Points, in no order, along strands that fork, close into loops and pass close to each other.
In the rows, 128 means zero.
Points whose rows are less than 151 apart are linked; no others are. Some points are linked to none.
mefab: [138 150 136 173 133 108 162 123 158 110 131 150 154 128 144 140  89 148
 150  89  60 109 128 100 124 120 109 162 120 184 144 187 158 109 108 156
 169 161 133 107  86 117 113]
Fusa: [135 128 120  89 122 154 127  94 124 118  90 119 106 159 138 113 142  74
 114  81 159  52 135  71  76 101 169  74  89 115 123 156 150 100 193 104
 172 123 150 107 123  92 150]
bivid: [130  82 179 129 137 145 127 103 122 141 141 126 105 119 140 108 109 137
 113 117 117 129 166 100 130 103 153 149 125 111 130 121 146 132 116 150
 131 156  97 129 164 128 125]
Vati: [208 163 110  91 107 124 131 214 117 165  86 160 134 135 173 146 117  94
 110  97 135 126  95  65 130 122 104 101  80 162  72 123 181  78 170 129
 196 147  92 116 128  89 104]
pozit: [ 99 122 105 146 138 129 121  94  95 109 133 122 120 161  79  97 140 169
 157 139 190  91 115 175  85  93 122 121 134 115 154 132  95 141 127  97
  95 108 135 179  66 147 141]
kasig: [134 139  69 124  83 142 154 213 109 145 110 159 127 149 139 159 149 107
 121 111 149 162  71  88 139 116 130 102 149 128 119 127 132 101 112 163
 151 145 116 128 107 105  85]
tunip: [139 135 116 194 123 120 108 161 147  98  68 155 152 117 104 141  99 103
 175  79  92 102  97 110 104 100 114 140 118 120  72 159 142  78 133 148
 182 141 158 104 126 105  63]
kezab: [ 93  92 130 110  90  99  99 165 103 112 130 141 118 124  80 185 169 121
 134 108 116 156 133  62 132  99 163  85 208 113 141 112 181 133 114 186
 117 120 173 113 157  68  82]
niti: [ 94 124 134 137 115 115 130 150  99 116 113  89 134 115  91 126 121 175
 140 107 169 162 106 198 153 132 103 143 118 118 143 101 105 187 147 110
  76 101 162 164 178 143 100]
bosat: [149 174  57 112 113 172 115 149 104 161  85 147 167 153 143 137 145 106
 148 144 145 158 132 119 154 174 124 136 124 115  95 128  96 171  92 119
 130  84  89 106 138 146 138]
tede: [121 152  56 120  97 154 117 182 118 138 108 166 159 135 148 177 164  97
 168 130 118 182 103 100 163 170 137 120 138  88 118 125 125 164  73 155
 121  91 129 114 132 122  92]
Rogu: [137 149 113 158 107 141 107 167 159 126  97 146 102 135 121 177  94  67
 159 108 100 190 133  84 165 141  95 150 182 154  53 144 140 104 146 146
 158 152 120  93 128 130 108]
seten: [108 134 116 103 120 161 124 116 120 144 124  94 142 111 109 168 123 109
 130 141 113 187 153 166 189 158 103 117 149 118 140 127  70 180 120 122
 119 108 128 119 183 167 133]
Zuled: [135  93 150 146 130 113 113 127 126 103 108 114 104 123  92 143 121  91
 140  83  92 107 154  56 102  67 130 112 133 110 110 145 175 100 151 152
 175 152 160 114 135  91 106]
Bak: [152 105 141  92 119 139 118 176  87 164 145 176 151 101 165 129 165 172
  88 116 114 139 116  61 115 109 163 108 126  81 115 128 165  91  88 174
 134 168 109 168 167  77  89]
mizu: [133 112 166 116 155  47  97 121 122 102 158 158 130 106 108  54  80  98
 120 115 184  87  78 141  78 111 108 165  94 131 167 100 193 175 187  86
  78 129 127 120  40 179 167]
Lagav: [152 122 103 116 141 184 161 158 163 189 141 147 108 144 185 121 173 136
 108 158  92 124 124 116 127 149 182 145 134 135 123 118 125 115  69 162
 115 148  88 113 129 109 124]
vazed: [128 148 116 129 118 113 124 120  61 117 116 134 159 130 151 103 132 141
 110 118 173  79 149 117  97 129 143 105 108  67 128 135 126  77 155 101
 169 124 144 185 135 101 124]
Sir: [117  85 157 103 122 181 129  85 106 131 131  92  99 121 111 161 119  93
 110 153 149 177 161 142 167 137 110 119 142 116 138 134  91 144 150 126
 132 130 123  99 170 188 155]
gifab: [110 140 123 159 116 173  80 156 102 148  99 130 139 146  85 172 115 121
 146  87 172 181  79 180 144 118  89 121 137 138  68 134 107 154 162 131
 126 126 136 142 155 122  89]
git: [113  82 132 146 111  98  78 139  77 108 129 117 145 138  80 179 155 105
 137 113 155 136 132  84 118  81 153  85 134 109 143 100 161 148 131 141
 147 101 176 131 165  77  92]
fofe: [102 126 112 134 125  74 120 132 168 117 193 124 141  98 119 135 148 136
 147 174  83 168 146 141 190 150 115 118 159 102 183 106  95 191  85 123
  79  80 149 157 132 137 112]
guvul: [105 147 113 183 100  99 166 156  97  81  83 111 156 129 114 124 113 160
 155 109 155 111 104 154 121 125 134 139 113 110 134 144  97 107 144 109
 133 115 168 156 145 134  93]
vido: [129 162 127 114 101 170  93 163 106 158 101 170 152 134 124 141 113 111
 113  85 190 165  90 159 135 135 112 126 133 114  40 119 113 102 179 109
 152 140  99 146 167 104 102]
bez: [155 160 111 169 102 100 158 189 108 114  91 152 183 117 169 132 132 151
 141  88 115  83  81 106 107 130 139 103  89 108 102 161 149  54 145 149
 171 134 152 156 136  92  74]
nuven: [101 120  96  86  90 164 128 133 180 159 147 138 100 145 133 157 159  98
 128 110  81 186 132 125 176 154 149 108 199  89 125 121  88 162 105 169
  96 110 129 104 166 137 106]
lel: [114 125 179 132 150  71  90  80 118  99 146 143 132 127 104  79  76 131
 143  95 180  86 108 170  69 102 102 139 117 102 146  94 183 130 186  87
 108 113 116 157  57 146 142]
Givop: [ 79 127 164 141 155  93  98 121 186  93 146 105 137  66 100 136 103 101
 148 137 134 151 132 137 207 130  75 145 154 172 122 116 120 191 155 115
 107  87 179 138 144 152 111]
zas: [123 103 180 155 146  83  83  97 151  68  90 127 124  93  93 108  76  98
 143  73 129  87 124 140  52 103 100 131  73  94  80 121 192 105 192 100
 158 128 176 137 134 129  92]
nokot: [111 114  94 113 116 145 105 153 116 154 144 122 138 137 149 157 191 159
 118 155 129 154 118 113 127 148 197  97 146 100 163  99 123 169  71 155
  97 106 137 154 156 105 101]
misu: [104  78  92 113 142 135 150  88 166 144 176 103  90 152 139 126 185 130
 135 180  98 143 156 150 139 142 152 117 172 119 170 113  67 155  90 144
  92  79 161 114 115 142 156]
vanag: [156 189  95 142 101 146 156 147 148 135  96 169 147 173 162 111  96 115
 117 101 138 110 109 125 119 146 113 164 112 157  74 168 139  84 143 125
 177 157  77 115 106 146 137]
dut: [134 137 111 103 193  85 146 109 135 109 153 101 132  89  77  74 143 167
  92 239  91 136 125 213 126 132  58 146  82 168 155  94  80 149  98  84
  23 103 123 132 145 188 185]
Rubi: [121 130 128 145 123  84 184 133  90  88 110  63 109 116 119 102 116 171
 122 154 158 114 134 154 114 141 132 144 112 131 177 108 107 136 129  91
  86 128 154 155 123 156 157]
vomak: [ 83  71 122 117 117 133 106 129 162 148 157 109  91 145 113 152 179 143
 121 122 130 144 126 115 147 124 186  95 181 126 175  77 121 181 110 167
  66 103 156 128 159 104 101]
niki: [126 162  69  66 133 210 131 103 122 175 133 109 103 156  85 110 183 148
 107 157 122 149 114 224 112 143  96 124 136  94  93 128  43 148 113 112
  60 112 109 143 158 159 171]
Namu: [141 136 140 160 155 146 119 132 134 161 149 140 199 105 141 145 114 146
 158 142 102 168 106 153 158 130 100 133 110 158 111 135 112 169  75 150
 128 109  97 127 121 132 116]
duki: [161 142  97 114  93 164 107 182 152 156 106 179 101 152 143 146 113  85
 126 120 126 196 112  70 164 128 105 155 155 131  41 130 145 117 137 150
 146 154  61 118 147 151 100]
puf: [141 149  83  93  86 158 152 189  93 160 122 176 176 118 177 119 170 141
  97 150 150 154 101 130 130 166 160 130 112  83 106 132 102  97  93 119
 135 145 116 169 158 107 113]
kani: [153 132 104  98 124 173 147 136 138 177 133 167 108 174 188 104 157 126
 102 122 125  76 142  74 106 128 188 145 113 133 129 142 134 101 112 153
 154 144 111 110 100 100 131]
rigo: [102 132 107 132 111 159 109 131 174 146 123 135  96 151 123 167 119  72
 154 111 107 168 147 106 185 137 125 122 203 142  98 129 108 146 132 154
 124 119 131  91 121 144 125]
toso: [120 137 113 154 131 134 184 127 171 127 163 115 117 146 139 141 121 133
 138 145  86 140 143 139 158 130 129 143 161 158 169 151 100 117  84 149
 131 132 133 110  81 135 150]
rus: [116 133 168 136 142 119 143 130 194 133 153 110  91 107 139 153 117 111
 154 101 101 124 164 121 186 133 137  84 204 192 150 122 142 135 133 153
 125 134 157  96  93 108 150]
zuzi: [111 161  73 181  88 122 179 184 129 101 102 129 160 134 142 160 132 146
 168 127 125 143 101 137 155 146 144 138 153 121 148 152  84 107 101 135
 123 115 148 136 114 129 100]
Vufe: [143 114 111 101  98 165 161 132 109 144 173 137 121 115 130 116 164 146
  86 179 105 182 130 176 124 147 151 135 112  52 133 140  82 118  85 123
 113 144  96 168 184 138  99]
Tiful: [137 143 125  93 147 208 106  88 147 189 110 115 100 165 160 124 132 121
  92 173 156 113 140 149 140 185 141 127 136 169  91 116  99 123 156 126
 116 156  62  81 140 184 188]
Nerav: [150 132 182 152 129  85 182 127 122  97 136  68 120 114 141 127  82 161
 112 109 125 114 124 147 103 114 114 116  81 164 172 133 146 104 162 117
 141 158 125 139 108 133 146]
setil: [118  89 121  93  94 104 106 181  81 131 138 143 129 124 127 155 180 150
 105 128 100 138 124  22 121  94 169  93 168  92 134 136 184 107 111 190
 139 156 159 145 161  77  82]
Dulok: [145 150 130  76 114 156 105 134 140 165 116 182 130 145 159  94 139 100
  95  71 162  76 112  83 101  96 155  76 131 108  93 117 140  68 181 125
 163 156 102 143 108  62 114]
zase: [115 122 118  78 165 106 122  79 205 137 188 110 140  96 103 111 156 123
 126 201  39 145 142 177 174 132  88 132 125 111 158 125  51 184  92 134
  97  98 123 131 138 193 151]
zivon: [147 145  84 112 100 168 176 176 120 153 133 130 158 119 152 146 165 142
  99 167 109 186  98 169 144 172 136 133 123 102 126 130  80 116  71 133
 113 136  94 139 174 131 119]
Pofoz: [142 140  92  79  82 160  94 172 116 143  76 135  97 175 120 164 142  65
  87 126 190 170 124  75 153 146 140 102 154 162  84 100 126 141 180 110
 155 119 122  92 176 116 124]
mamut: [125 154 122  80 143 166 121  97  88 154 139 138 145 118 146  99 162 178
  97 182 159 116 150 178 106 161 161 134 131  72 137 102  98 112  95  82
  92 107  94 158 163 101 151]
nepe: [116 106 139 100 176 166 126  83 143 163 149  85 120 118 105 122 139 144
 104 190 112 145 136 203 144 130  98 118 122 151 137 108  73 162 108 122
  88 121 106 128 136 184 181]
fes: [147 105 160 148 138 143 123 161 108 154 143 127 151  93 128 163 121 149
 140 105  96 192 114 110 146 111 117 115 142 139 119 129 141 140  81 175
 131 144  95 131 150 101  97]
bibi: [127 187 115  98 141 191 107  92 121 161 101 132 155 149 126 107 117 142
 121 149 156 120 138 186 133 186 106 151 127 155  70 135 100 125 131 108
 122 148  64 100 130 171 194]
zilav: [129  83 192 142 150  76  85  89 144  97 131 123 111 110 107 105  97  91
 143 101 128  90 156  77 101  88 135 144  91 142 153 113 206 167 163 112
 136 128 147 114 120 128 134]
Zuzul: [125 153  85 149 117 149 140 133  61 133 126 121 151 148 102 131 156 181
 137 139 179 137  97 172  94 120 117 104 139 107 132 137  81 127 104 109
 112 118 127 182  97 111 133]
Gol: [134  59 150 110 168 120 157  67 152 144 182 115  71 129 146 107 140 139
 105 203  91 105 183 140 141 146 144 160 122 154 199 117 122 140  97 133
 113 112 127  75 120 153 169]
nuli: [ 88  96 161 138 136  95 112 141 148 105 131  96 114  96  94 119 105 128
 138 123 162 145 121 157 171 109 102 160 126 138 150  84 126 201 160 108
  76  96 161 156 145 169 109]
navo: [ 97 128 161 184 143 100 111  99 183  56  88 130 140 111  89 118  72 110
 170  89 117 102 100 141 107 104 104 151 107 175 112 166 155 124 153 111
 161 152 172 115  97 146  86]
Gem: [122 133 115  53 184 192 111  59 112 168 144 107 107 129  67 109 168 157
 110 189 116 144 137 238 106 127  77 107 128 121  99 115  61 137 112  97
  47 112 107 133 135 166 202]
sur: [125 151 104  90 143 142 135 108 181 154 154 114 151 103 123 155 130 111
 134 181  44 176 153 176 199 170  87 116 146 116 153 141  52 166  87 128
 121 106 112  99 147 187 154]
zomes: [139  91 148 144 129 120 160 133 122 130 147 126  77 131 124 142 124 125
 147  91  79 129 156  58 128  92 130 127 169 128 144 167 151  97 124 180
 159 159 132 120 105 103 121]
duvoz: [136 124 131 103 142 206 128 110 157 187 128 125 119 146 165 121 145 129
  95 153 114 123 149 138 149 158 159 131 129 142 122 113  99 135 101 142
 120 139  76  84 160 142 149]
fik: [135 151 117 112 119 164 160 113  79 119  83  79  89 147 108 126 123 103
 120  89 198 112 106 133  92 121 117  77 128 155 125 147 100 116 184  98
 157 144 121 132 100 135 173]
fel: [ 97 129 177 152 137 120 116 107 146  82  82 116 124 112 107 108  75 123
 149  72 155  96 110 164  95 106 131 145 105 125  82 137 163 119 182 107
 136 145 152 148 125 149  97]
potut: [104  53 184 102 154 121 123  76 164 127 155  90  83 119 124 124 132 102
 129 141 158 129 149 116 154 108 124 131 158 160 161  96 131 182 155 134
  95 101 149 108 118 185 161]
betad: [137  88 113 134 147 123 135  90 106 141 166 114  77 174 171  99 178 165
 113 177 144  72 155 117  74 130 192 136 113 124 171 131 129 109 110 122
 124 120 143 155  92 119 166]
Lesu: [136 179  98 113 125 182 121 113  89 157  92 134 154 150 132 112 127 125
 126 120 184 114 135 144 122 153 131 130 126 132  96 128 101 142 126  95
 142 117  96 118 131 128 162]
podu: [ 96 142 190 136 157  89 133 117 203  79 126  88 100  79 123 136  97 101
 162 105 124 110 146 124 172 135 128 111 155 204 148 129 169 148 172 120
 130 130 183 103  94 121 139]
vek: [119  76 186 113 147 137 125  70 168 141 156  92  76 130 139 156 138  83
 151 119 142 121 165 106 159 124 136 100 182 189 158 128 127 148 161 150
 135 114 153  74  99 139 175]
vuf: [103 167 131 131 121 149 148 122  90 122  91 105 157 111 106 105 109 182
 142 112 176 125 117 209 132 150  98 166 122 113 100 130  85 144 139  88
  85 109 141 157 161 159 145]
digas: [113 151 154 134 138 144 162 101 118  93  95  66 114 128 105 133  89 137
 129 107 179 125 101 175  98 122 101 119 116 179 121 151 112 126 185 101
 121 161 137 142  76 181 174]
lumir: [144  98 155 115 130 142 125  95 114 138 187 136 117 113 116 103 132 156
 103 189 109 169 143 203 122 125 121 144 104  61 137 109 100 135 100 111
  86 136  73 156 167 154 118]
bev: [133  76 138 163 124  75  96 137 121 134 190 145  96 131 144  94 141 152
 126 178  92 135 153 105 129 129 161 162 115  86 169 106 142 151  97 134
  78 141 105 154 137 130 127]
datuz: [123 104 163 140 144 124  78  78 100 116 126 141 142 157 127 126 140 125
 134 106 179  77 158  89  90  89 178 108 107  94 142 103 154 150 138 111
 119  99 132 137 128  95 132]
rumu: [153 147  96 170 108 109 136 217 111 112  65 175 166 112 139 166 133 121
 172  96 102 118  56  78 118 115 121 117 120 114  90 148 161  67 121 170
 161 127 161 109 122  88  49]
Ropo: [140 106 146 140 133  82 184 137 107 114 149  62  84 127 147 126 131 158
 107 161 133 114 150 130 123 142 157 120 112 143 202 104 131 106 128 121
 126 142 138 134 121 119 150]
mem: [128 104 182 115 161  76 119  93 141 105 166 118 124 105 114  70  89 132
 108 145 169 105 112 154 115 113 104 159  96 177 156  98 170 181 152 103
  95 134 115 127  75 190 178]
Kega: [138 108 123 152 152 141 182 120 165 151 173 131 106 142 154 107 143 158
 122 170  61 131 141 138 115 130 153 170 129 141 145 146 121 107  57 158
 109 149 113 138 107 123 128]
dakab: [118 126 160 187 143  82 127 125 175  69 102 146 135  93 104 128  81 132
 169  79  56 123 127  87 118  97  88 151 139 175 124 184 162 109 141 140
 166 165 161 108 105 111  96]
kov: [122 120  86  68 109 186  96 126 118 176 147 139 127 152 132 153 215 143
  68 152 139 175 102 143 105 152 176  85 138  95 145 102  83 183  92 149
  79  99 124 144 180 105 109]
Pog: [126  95 158 153 133  90 105 118 117 125 190 141 135 110 112  77 105 148
 128 163 127 143 134 159 135 126 112 168  91  98 147 100 125 170 111 105
  77 127  94 154 131 156 131]
Tofit: [147 122 176 141 147  62 135  72 125  94 171 143 145 124 138  91  68 153
 108 107  98  90 131 136 105 120  90 163  63 173 169 158 195 140 135 120
 163 164 120 126 102 143 142]
dakog: [164 119  88 116 115 130 116 193  98 131  90 148 119 130 107 164 143  76
 127  85 102 134  94  38 113  71  96  78 144 121  82 138 178  75 150 168
 192 159 145 101 107  76  81]
farug: [128 136 124 112 161 139 132  55 103 137 142 133 139 166 143  83 146 166
 124 156 138  61 169 145  89 149 164 148 101 138 165 136 143 139  93 111
 140 126 118 125  92 125 185]
Befuf: [136 176 105 113 115 151 136 156 121 161 126 182 159 142 152 111 138 138
 121  89 171 107  79 138 100 116 132 100 146 105  98 116 117  58 154 116
 158 142  91 173  79  74 108]
beto: [138  69 181 102 159 118 117  54 118 127 159 128 114 119 126 110 112 121
 103 182 138  96 182 118 141 132 124 151  90 159 206 119 161 173 119 113
 135 113 118  83 122 175 178]
zibor: [124 123 184 156 140 100 110 118 156  82 115 103 131  78 110 164  72  75
 149 116  95 152 179 109 162 140  99 155 131 159 105 146 155 112 145 114
 183 145 193  92 149 113 134]
bobe: [145 178  71 150 113 142 149 185  79 143 102 155 167 145 154 137 158 165
 132 120 179 117  58 140  93 131 134  94 126 115 119 131 102  88 114 124
 138 127 123 174  83 100 109]
Subo: [169 118 114  76 106 165 114 157 137 176 110 186 106 164 173 109 157  99
  93  95 150  98 118  30 122  95 174 100 122 139 102 121 147 100 146 148
 160 143 106 102 114  81 117]
tomar: [143  95 152 150 140  97  84 114 158  80  97  96 115  96  79 136 112  80
 146  71  92  83 144  91  65  86 103 106  74 105  94 139 197  94 176 120
 186 145 176 108 141  88 107]
doluv: [121 108 178 116 131 140 183 112 129 126 157  98  89 125 143  89 109 158
  82 135 150 125 122 177 102 112 135 146 117 107 123 107 122  79 138 124
 114 168 100 163 129 144 141]
Zusi: [128  99 129 180 115  67 106 157  79 100 130 130 165 116 118 145 120 131
 166 123 111 136 143  87 134 104 134 128 113  93 133 129 156 120 116 141
 159 107 171 154 151  96  78]
zagok: [147  76 189 132 144  91  90  64 117 128 156 148  97 153 138 103 131 115
 119 105 140  66 167  66  79  82 162 130  97 111 168 121 186 145 150 130
 119 122 120 117 116 123 148]
vup: [136 165  88 128 106 143 124 165 119 114  58 111 107 159 109 135 121  81
 137  85 179 105  92 109 105 126 135  88 120 157 100 139 127 101 191  99
 178 138 127 111 117 102 118]
Kagin: [116 144  91 150 105 137 182 177 165 133 154 128 121 131 154 165 149 137
 143 131  86 174 115 133 161 142 147 125 187 118 153 130 103 113  72 166
 102 131 136 130 107 115 112]
mozu: [120  58 111 142 129 102 122 113 140 135 186 113  65 159 168 127 184 149
 140 178 116 115 162  92 126 125 188 126 161 120 188 117 125 129  97 151
 102  95 162 132 102 116 144]
Lif: [113 184  77 171 128 136 148 124 176 115 101 135 175 161 121 131 111 130
 163 132 118 120 111 148 152 148 103 157 141 201 127 161  97 148 107 131
 131 124 121  87  73 170 158]
lumi: [104 130  86 134  97 136 115 185 131 118 111 183 143 118 134 172 154 105
 182 120  89 161 126  64 158 131 156 130 171  77 117 143 156 129  73 170
 127 116 153 117 123  99  71]
dig: [114 103 209 121 166  75  95  97 188  71 127  94  98  61 114 130  93  82
 144 120 130 119 146  88 130 122 120 144 115 190 133 129 210 169 181 109
 137 138 185 107 114 149 135]
suvo: [111 182 127 106 125 140 149 102  76 126 111 126 164 109 128  87 127 190
 122 141 175 101 132 190 106 163 125 162 133  81 120 116  93  91 126  79
 106 114 112 168 147 115 157]
negeb: [154  72 169 112 129 152 106 139  94 157 154 152 119 108 122 130 141 154
 103 106 108 164 142  71 113  83 140 115 148  90 119 131 147 128  97 180
 123 159  80 143 181  95 102]
lati: [108 123 111  80 184  77 118 106 188 114 199 109 118  89  84  79 153 127
  97 231  83 132 116 178 154 126  61 153  94 137 160 100  72 188 111 112
  63  86 117 133 132 202 170]
Dup: [125 103 189 147 130 116 114  99 100 125 153 154 120 116 121  95  88 144
 119  87 138 128 143 133 100  83 110 142 132  74 101 118 154 104 142 137
 136 150  87 167 135 122 115]
dakir: [135 148 111 122 105 129 129 155  50 135 112 150 189 110 163 124 141 150
 117 135 163 123 135 118 132 161 153 123  99  72 114 136 110 102 112 114
 162 107 137 165 183  99 110]
Buvi: [141 202  93 170 127 115 165 161 184 129 121 150 193 123 164 175 114 142
 164 142  92 148 110 143 177 161  85 143 154 192 146 135 100 141  93 140
 112  95 134  83  74 135 149]
zogum: [118 147  58  89  91 148 164 160 155 147 151 124 120 133 145 164 187 117
 112 158  78 193 120 157 157 184 144 107 180  81 153 125  71 147  76 151
 102 109 134 129 150 136 117]
novet: [123 189  74 135 132 159 157 116 138 136  98 107 165 145 109 114 127 158
 140 152 121 126 123 181 142 164  95 153 126 178 111 147  68 141 102 117
  98 127 103 106 114 178 190]
fet: [133 107 144 109 126 119 164 109 105 115 124  78  86 144 143 120 135 117
 120 110 155  79 151 100 101 117 172  95 101 122 170 134 149 115 164 127
 157 133 144 126 120 112 148]
podaf: [141 137 133 186 114  70 155 142 126  92 124 126 137 123 143 105  97 163
 132  80  95  79 117 107  82  99 122 116  88 108 136 164 161  64 152 150
 153 156 129 166 116 110  84]
ziv: [135 167  91 103 122 155 140 104 122 142 101 151 120 180 162  92 136 106
 110 100 145  44 145  90  89 134 170 127  97 136 130 168 149 104 150 115
 187 138 124 111  97 107 147]
Semat: [137 132 124 168 122  36 133 108  86  63 107 117 143 127 128  89  86 127
 135 105 126  67 137 121  69 138 105 117  60  92 156 142 178 107 184  91
 153 113 164 155 108 143 126]
kar: [157 189  67 156  80 143 156 176 156 128  79 160 148 173 145 133 102 126
 140 131 152 157  93 140 146 150  89 174 136 149  63 147 103 107 134 117
 135 117  66 121 121 181 134]
Zupot: [128 104 129 141 133 143  77 121  99 145 146 149 154 143 141 140 156 151
 144 145 145 131 142  98 116 110 175 112 114  96 144 115 137 170  82 143
 120 102 121 157 131 104 110]
rek: [143 154 156 142 129 104 131 154 149 104  90  89 123  99 134 171  84  89
 153  86  80 127 147  97 145 147 121 129 113 166 100 149 170  87 171 128
 196 150 166  74 146  80 124]
Zib: [144 161 172 147 134 107 170  99 147 104 136 107 153 125 162 144  67 156
 117 103  87 115 123 144 121 143 104 146  75 207 155 182 161 111 147 125
 172 175 126 101 110 131 143]
tarip: [119 140  72 101  88 133 108 213 141 119  71 191 120 140 129 156 158  81
 153 110 110 125 112  38 153 117 162 129 174 101  94 120 172  99 108 160
 145 131 152  85 135  81  59]
talok: [137 128 120 111 107 184 117 128  94 147 100 110 110 148 126 171 121  61
 108 130 164 167 144 113 165 139 121 112 142 143  99 132 103 128 156 124
 167 139 113  92 161 142 151]
reti: [122 130 125 106 111 151 103 143 110 111  72  98 115 148 107 153 146  78
 116  88 178  98 123  89 105 105 173  79 119 130 108 111 138 125 183 109
 162 128 161  99 159  80 125]
kavo: [182 166 124 131 116 112 126 206 127 135  75 119 137 109 155 175 112 100
 143  88  93 129 104  79 139 147 118 109 100 161  76 133 181  80 161 139
 198 138 134  75 158  68 103]
lavi: [129 167 128 133 131  65 132  75  66  81 134 138 165 126 140  86  96 154
 117 105 155  76 146 153  69 151  92 128 104  63 144 130 148  70 173  87
 158 105 133 177  98 124 145]
Sek: [131 117 109 129 178  86 172 123 144 127 166  85 116 113 110 116 158 151
  95 244  58 161 124 215 139 136 100 128 116 140 169  95  76 147  89  93
  40 107 131 146 156 155 148]
Kirun: [118 105 156 115 117 122 104 113  89 143 177 152 127 134 131 107 133 161
  99 132 169 135 132 148  97 105 151 127 134  48 133  93 130 104 124 118
 105 130  93 184 147  97 109]
subam: [133 152 109 158 113 148 132 152 155 133  83 162 134 142 137 118 104  92
 143  79 110 104 123  90 123 117 144 152 130 130  73 159 149  88 133 143
 179 162 108 111 127 116  98]
lisi: [ 96 141 173 160 154 104  74 120 203  88 131 133 134  63 104 164 100  68
 161 128 119 155 160 128 195 155  81 138 175 184  77 133 135 147 153 112
 140 129 209 103 122 117 121]
fem: [102 111 151 134 149 101  88  93  97 114 144 138 115 142  92  83 127 151
 149 131 202  85 127 160  92 101 139 142 118 100 157  84 136 176 149  86
  68  95 136 164  87 148 146]
Nug: [143 103 142 188 105  55 147 166  95 105 156 116 128 118 139 126 103 160
 129 121  89 128 142  86 127 107 129 145 117  99 151 143 154  86 118 157
 137 153 132 163 137 120  94]
beb: [126 120 155  95 172 143 111  60 103 139 152 127 129 133 131  81 148 176
 103 195 154  92 172 172  98 148 160 144 110 110 158  92 124 138 102  91
  80 107 100 125 129 132 180]
ribo: [144 132 118 138 159 139 171 123 111 143 143  74 129 114 119 128 144 166
  99 195 117 152 126 200 133 150 117 120 115 148 160 103  85 132  83 107
  85 125 108 136 149 138 155]
fup: [126 130 139 182 135 137  99 135 117 135 122 131 187 111 101 159 112 140
 175 108 144 170  91 160 157 119  91 127 116 155  88 133 101 168 121 133
 137  90 144 135 136 125  94]
pob: [123 137 157 136 146 161 122  91 136 144 122 104 142 125 132 137  94 109
 130 132 124 133 151 144 159 152 122 146 118 181 118 153 127 143 133 135
 155 160 105  99 124 167 157]
Gibir: [ 76  77 151 115 138 114  95 107 181 130 153 104  89 129  97 135 149 119
 134 121 145 139 134 136 165  99 129 123 162 129 169  76 111 215 142 132
  52  82 161 139 146 155 120]
lafek: [136 104 185  92 163 122 111  30 120 109 159 145 142 137 132 102  84 125
 106 138 134  96 168 149 119 133 107 159  84 170 161 159 193 159 124 114
 169 156 126 100 109 178 173]
Semu: [135 137 128 152 134 124 176 149 169 135 148 158  99 128 147 149 116 142
 156 104  47 129 160  78 149 123 128 158 187 150 156 177 144 100  80 179
 136 150 131 111  73 103 126]
Fugo: [150 190  90 124  80 162 146 187 113 155  94 170 163 143 139 125 118 148
 114 109 185 157  64 184 139 151  93 151 138 130  59 123  82  89 148 100
 127 126  76 150 145 128 123]

How many points has the smallest loop of links through each point below? Write 0 if it is on no loop.
Kega | 12
fup | 20
zilav | 12
zuzi | 0
Zuled | 9
zase | 0

A tip is a point with one link. Name the tips that can be reached along the links from each point below, in the order of the rows.
nokot | Vati, misu, kov
podaf | Kirun
nepe | niki, Pofoz

A fork is a point with three links, a tip a point with one. Leave the first point through the second and follow the links. Name the first fork or tip that comes.
kar; vanag | negeb
talok; Sir | niki
niki; Gem | Pofoz
misu; mozu | nuli
